A landscape with many peaks, sampled at points; each row gives a point and its height.
A climber steps from a point to the highest of its 5 nearest points, and stops where none of them is higher. Distance is the straight distance between rows; heights are no part of it.
reze (h 40.4): [141 127 135 156 140 108 115 164  96  98 115 136 100 116 145 185 130 173
  76 118 145]
rete (h 67.1): [104 123 102  91 106 197  79 148 152  78 174 140 138 163  72  13 105 139
 168 130 153]
mag (h 27.6): [157 123 142 136 116 152  86 147 139  84  76  82 121 128 132  77  86 123
  64 128 143]
fivol (h 62.1): [129 130 123  59 139 132 110  63 143 167 142 140 154 129 127  84 123 101
 204 114  84]
Per (h 62.4): [115 139 117  97 129 106 128  58 131 178 178 180 171 139 111 109 128 115
 200 130  84]
sul (h 64.5): [124 121 123 126 144 120 159  80 154 169 163 125 157 170 102 103 130 121
 218 131 114]
Gunom (h 58.0): [138 134 155 122 179 143 157 105 170 156 139  94 131 128 131 118 139  72
 141 147 115]
lona (h 56.4): [135  96 106 100  88 129  92 147 124  77 116 161 111 148  88  50 111 161
 155 145 150]
nale (h 27.8): [190 185 151 116 157 126  68 188  87  73  97  93 100 136 128 161 120 156
  44  90 165]
gomid (h 44.3): [118 135 103 101 108 105 131 106 114 160 141 143 135  82 152 208 118 110
 119 118  90]
Bada (h 24.0): [137 119 147 115 143 140 141 128 150 123  78 100 119 123 137 112 102 132
 110 118 138]
kuni (h 59.2): [112 121 116 122 127 117 121 112 146 138 129 152 140 148  97 100 132 118
 193 137 127]
vubo (h 14.5): [139 110 135 107 102 148 104 123 161 109  95  83 120 122 115  85  97 116
 105 110 125]
fufi (h 55.8): [127 160 115 129 120 123 146 134 120 185 154 126 138  79 178 219 148 102
 113 136 104]
Vibu (h 37.7): [132 155 108 125 143 129 109 148 110 180 152  88 138  70 168 214 144  48
 109 140 118]
noliz (h 69.2): [148 104 142 141 113 151 103 134 160  60 119 103 140 152  94  46 108 137
 127 137 166]
niso (h 60.4): [114 123 133 156 141 119 167 136 172 144 116 115 119 149 138 121 155 125
 132 135 141]
zus (h 48.0): [120 142 117 148 113 111 155 126 116 148 124 127 112 106 160 182 147 118
 111 119 120]
Zas (h 58.9): [126 100 127 146 116  98 133 140 123 113 114 181 127 137 120 142 137 169
 138 143 116]
Kepu (h 44.2): [121 109 125 135 137 182 107 115 152  94 142 128 127 163  60  44 117 138
 156 132 172]
veme (h 51.6): [120  90 108  62  99 171 104  91 127 126 141 143 109 157  95  38  99 118
 168 114  95]
nelu (h 37.1): [140  79  94  97  83 176  93 138 128  53 148 127 129 139  60  24  89 138
 146 134 139]
Vaf (h 58.1): [126 100 117 146 116  92 131 141 127 122 103 152 106 154 122 136 114 163
 119 140 117]
Bepor (h 27.5): [136 149 140 162 143 127 144 153 102 119 118 108  99 128 140 182 123 161
  89 111 136]
rukan (h 44.9): [121 133 140 172 121  98 128 179 130 100 109 126 119 141 129 132 121 153
  93 119 144]
folit (h 52.2): [111 107 126 114  97  97 142 123 120 117 110 174 129 122 135 159 113 165
 132 135  94]
lere (h 24.3): [135 133 115 121 159 124 115 138 107 138 106  90 101  93 165 185 129 118
  93 115 116]
neso (h 48.7): [102 109 146 142  90  96 159  96 119 164 173 180 152 111 141 188 165 145
 141 144 108]
Fep (h 66.6): [101 140 113  93 135 131 118  59 131 167 177 152 140 166  75  79 119 123
 219 157 114]
Pivep (h 48.6): [123 114 111 169 149 170 150 128 161  75 131 109 141 164  94  56 139 138
 133 114 167]
niz (h 29.8): [135 145 160 169 142 124 122 165 104 104 129  95 112 153 143 151 147 156
  80 108 162]
Zov (h 50.3): [131 143  99 110 134 106 133 126  87 151 133 138 121 102 169 231 133 115
 108 135  97]
Dup (h 27.3): [120 126 135 175 148 115 170 141 122 133 141 128 128 154 133 138 149 143
 136 120 144]
Gado (h 41.9): [140 121 128  98 114 127 127 116 150 129  89 131 112 140 106  84  91 107
 137 112 106]
fipez (h 60.6): [143 139 118 115 116 121 102 169 131  80  87 112 105 109 135 128 108 191
  54 108 158]
dufa (h 48.9): [133 157 106 128 116 107 122 111  63 155 190 130 142  65 171 252 168  99
 117 131 131]
fuli (h 46.5): [118 125 131 130 126 123 158 127 127 135  90 146 109 104 133 147 118 128
 151 127 114]
koro (h 14.6): [153 113 108  92  59 157 109 153 132  62  82 114 121 126 110  33  88 145
 113 112 145]
gubi (h 48.2): [140 153 120 142 126 134 137 147  72 171 196 131 163  88 169 225 183  77
 131 138 129]
zaru (h 48.5): [119 126 129 153 126  74 135 169 105  90 130 177 114 141 141 165 130 199
 112 125 139]
rupon (h 2.5): [125 141 126 185 132 120 134 167  87 121 144 144  99 120 157 214 180 152
  97 117 164]
tuton (h 30.8): [155 156 160 132 163 123 101 180  77 102 118 121  95 125 133 178 116 176
  53 118 159]
naru (h 48.3): [127 141 152 162 163 138 168 120 165 166 144 119 141 116 147 140 157  88
 129 156 117]
gisaf (h 61.9): [123 126 133 110 133 110 152  97 148 182 156 159 148 129 140 129 132  87
 169 131  95]
gol (h 68.9): [132 131 120 134 117  97 123 117 108 122 100 143 118 112 149 188 134 159
  98 125 112]
vuk (h 59.7): [119 106 111  88 128 127 119 117 138 101 126 164 117 148  76  61 114 147
 154 139 129]
Sulik (h 62.5): [122 145 136 101 143 132 123  49 159 178 152 144 165 140 134 101 138  89
 198 134  72]
kelu (h 23.8): [137 139 144 151 149 151 100 164 152 123  95  57 117 109 147 127 104 114
  69 120 153]
Buk (h 57.7): [117 120 136 161 158 152 148 121 140 119 129 103 134 171  95  86 133 113
 159 135 139]
Ler (h 34.5): [135 140 160 171 137 136 126 154 146  88 106  92 137 133 128  87 119 141
 108 118 170]
nim (h 52.5): [ 99 124 123 139 102  74 145  73 113 148 178 190 163 160 107 149 147 148
 173 169 103]
roner (h 52.8): [123 143 129 151 103 130 149 141  91 180 181 136 133  87 171 207 188 121
 112 131 126]
suti (h 34.7): [106 105 153 146 105 103 136 131 106 122 120 154 125 125 148 168 139 167
 121 145 127]
malut (h 60.5): [119 118 151  96 161 157 123  97 143 140 142 118 141 156  98  62 115  95
 197 125 108]
Pom (h 63.1): [101 120 128 109 147 168 110  79 151 145 159 151 138 169  70  48 110 118
 187 127 135]
gumo (h 59.0): [110 105 133 108 108  84 147  74 119 170 149 179 155 120 126 153 147 129
 163 143  72]
pes (h 57.0): [168 139 145 134 116 123 101 181 113  78  78  95 131 122 136 115  97 178
  52 117 169]
Pak (h 39.5): [123 149 119 165 150 133 176 131 129 143 145 127 142 123 162 154 146 125
 134 134 124]
mebav (h 64.6): [133 108 130 128  95 136 122 164 142  69  99 139 125 138 125  68 119 160
 108 121 154]
Sadef (h 59.8): [102 110  99 111 115 109 124 119 138 101 147 160 127 153  74  76 127 159
 164 160 110]
pugu (h 63.3): [130 127 122 144 126 126 142 136 136 131  95 109 116 105 147 146 134 131
 112 121 138]
pade (h 54.6): [108 117 114 140 129 104 134  99 132 131 153 180 140 146 109 104 121 139
 180 149 125]
Rab (h 24.9): [124 125 131 165 136 124 164 135 101 150 145 137 118 125 154 194 159 144
 113 139 132]
Rek (h 49.4): [109 156 140 141  94 103 160  82 140 188 183 163 165 124 149 165 165 104
 170 156 103]
gavu (h 62.0): [120 142 158 134 164 126 156  73 154 179 157 136 168 133 139  99 146  77
 163 130 101]
Pokog (h 45.5): [155 137 151 148 131 139 100 168 141  80  76  80 102 121 131 101 100 143
  57 112 163]
beno (h 30.2): [151 116 146 144  89 164 100 131 177  60  87  76 140 129 123  56  95 100
  77 118 162]
vilat (h 16.8): [132 147 165 195 135 109 147 184  84 107 139 140 106 143 156 174 143 172
  71 119 153]
Nus (h 58.4): [131 109 143 133 160 164 136 101 170 133 106  96 127 141 106  68 120  92
 132 112 133]
kolus (h 47.3): [135 118 118 133 125 147 112 155 136  53 131 120 129 169  90  39 101 150
 146 114 154]
sebil (h 69.3): [129 144 130 145 141 132 142 127 105 162 151 115 126 108 161 232 172  95
 116 126 118]
pilo (h 24.8): [149  95 136  98  86 157 105 128 159  93  92  97 138 122 115  40 102 107
 116 125 129]
Gam (h 16.5): [121 161 144 149 159 142 123 146 102 135 136 100 116  92 167 172 155 116
  81 135 154]
Vid (h 51.9): [123 134 158 160 149 142 155 129 167 125 123  91 128 145 110  96 120 114
 124 116 146]
Pivog (h 54.0): [124 104 121  79  98 141 128 113 138 105  87 154 127 119  94  77  99 126
 138 127  99]
mitaz (h 34.3): [137 156 134 112 165 154 148 121 155 195 145  95 152 103 172 130 129  32
 138 145 105]
naran (h 41.5): [147  95 131 119  98 150 112 123 172  82  82  96 130 139  92  52 105 113
 110 124 146]
Raf (h 18.2): [135 153 116 124 139 112 103 159  60 134 130 123  98  91 136 214 145 149
 100 102 138]
dokon (h 64.9): [129 148 137 133 153 126 113 157 121 126 102  49  87 122 146 152 123 103
  59 112 146]
rotol (h 51.3): [135 142 126 140 124 141 165 126 132 186 160 136 165  84 174 176 172 100
 126 153 127]
lud (h 13.2): [143 159 137 111 181 122  70 147  69 125 141  86  94 116 143 201 150 133
  77 110 143]
Gafas (h 41.1): [139 172 129 123 150 134 131 132 141 180 132 105 144  76 160 169 133  66
 125 155 106]
fuv (h 69.4): [104  95 121 147  97  85 137 159 104 110 121 182 135 154 102 149 132 193
 139 150 115]
kezup (h 34.8): [127 134 143 115 143 150 137 121 168 130  92  78 115 113 129  90  99  87
 106 129 104]
Mek (h 61.8): [ 93 139 112 121 117  90 138  58 135 166 186 180 155 147 129 124 154 133
 192 136 113]
Gakib (h 45.8): [127 140 120 122 133 123 151 118 144 153 110 116 137 104 138 156 126 108
 139 134 110]
pup (h 70.0): [122  95 113 122 121 111 132 164 110  70 105 143 132 141 132  94 121 189
 124 129 151]
femu (h 63.9): [158  98 118 124 106  88  83 197  92  68 102 143 128 128 133 129  99 213
  82 118 146]
rivu (h 33.8): [123 152 159 165 130 135 159 133  96 161 160 126 126 108 180 192 197 120
 109 125 139]
zute (h 67.6): [136 128 136 157 164 148 132 113 160 132 125 100 141 160 103  81 141  97
 134 138 138]
Zibit (h 29.6): [138  87 112  87  92 183  89 123 118  79 127 138 139 145  73   7  82 111
 146 121 150]
tagu (h 59.5): [112 106 122 110 126 147 146 104 164 153 126 133 130 154 110  91 116 125
 154 108 123]
tok (h 48.1): [140 127 127  94 119 137 137  94 151 168 104 139 124 102 145 123 107 106
 148 133  88]
tep (h 62.2): [114 113 116 106 111 113 142  82 139 163 137 162 132 136 117 104 115 115
 188 111  87]
lapa (h 54.7): [122 102 120 135 126 115 123 145 147 102 101 150 131 151  97  79 112 145
 143 128 150]
leder (h 66.9): [146  91 124 101  85 103 114 184 116  62  92 159 130 153 117  71 106 192
 102 127 127]
Vur (h 30.7): [140 145 120 128 153 128 134 153 119 134 109  91  87 107 147 169 123 115
  82 110 135]
Lig (h 19.6): [141 146 139 127 173 150 134 153 141 138 116 100  99 113 152 146 140  93
  92 130 136]
tizu (h 54.2): [135 131 124 108 112 101 109 150  91 103  84 156  95 130 138 179 111 178
 110 109 114]
vepa (h 28.7): [141 150 132 135 131 128 109 162  47 151 156 116 101  99 156 220 186 125
 112 126 144]
fanak (h 51.8): [131 138  93 132 113 111 163 116 102 191 160 132 160  84 180 239 182 109
 133 136 136]
bido (h 64.8): [116 114 116 100 125 166 102 142 136  92 163 147 134 172  59  33 100 136
 176 138 152]
mor (h 60.2): [117 112 128 154 121 110 139 162 123  82 103 132 128 154 107 108 126 176
 116 132 150]
banet (h 53.3): [111 134 132 127 103  92 154  75 136 172 169 182 169 103 148 196 159 137
 140 138  71]
tosa (h 66.7): [141 107 102  97  80 103 117 149 118  85  82 135 112 123 121 113  86 180
 114 130 138]
Kenu (h 59.9): [134 125 133 123 163 130 159 102 148 158 124 111 129 128 126 123 130  71
 166 139 108]
pud (h 47.0): [134 163 103 122 140 103 109 135  67 149 169 124 144  78 174 252 154 105
 114 116 116]
kedi (h 52.4): [141 122 135 102 138 145 140 120 165 172  99 106 133 111 154 130 119  94
 125 140 100]
zevi (h 70.5): [ 90 129 118  81 145 161  76  79 123 148 174 162 135 173  71  61 112 152
 193 131 115]
Sozin (h 47.1): [107 109 128 169 119 109 144 126 129 116 116 147 122 156 105 137 120 156
 144 131 137]
Bamo (h 29.7): [146 140 127 127 156 128 115 159 110 103 101  98 104 133 135 169 106 143
  72 100 142]
fuz (h 44.8): [141 114 133 144 141 135 140 171 146  97  92 120 109 128 132 101 106 141
 102 133 171]
Nifad (h 47.2): [129 116 139 163 136 127 148 144 146 104 123 137 137 151 117 105 120 147
 132 119 150]
firaf (h 64.4): [ 88 117 117  92 122 142  97  80 134 115 133 163 137 173  67  56 125 149
 184 135 122]
lis (h 46.6): [120 140 129 120 119 125 156  90 146 181 116 132 139  97 169 166 117 103
 143 121 114]
vos (h 45.0): [128 168 106 138 159 109  95 149  74 147 167  98 116  91 156 236 160  76
 115 114 116]
Leg (h 51.5): [126 148 123 129 143 152 146 132 120 180 144 105 134  86 182 185 148  84
 111 143 110]
Gilim (h 40.7): [135 105 123 114  94 161 102 120 152  93 131 125 128 156  75  40  99 135
 150 124 150]
fuve (h 62.8): [129 158 132 122 139 121 140  60 145 188 176 159 149 167 128 109 157  95
 207 141 102]
Tagov (h 46.3): [120 128 104 101 119 125 139 102 147 183 108 146 117  98 146 145 120 117
 138 120  76]
ripa (h 35.1): [131 142 168 156 158 131 118 140 158 107 114  78 104 127 123 108 124 110
  82 119 153]

Call two points neighbours if one is among the 5 nearest of the other. Go from one point of each pair to the other, from neighbour to neighbour, staying as high as possible. Name the lowest point that can't be avoided.
sebil and zevi | zus
zute and pugu | niso
pup and noliz | mebav
pugu and rete | Nus

Where does a climber stop that starts at each point below?
fivol | zevi
tep | zevi
Mek | zevi
banet | zevi
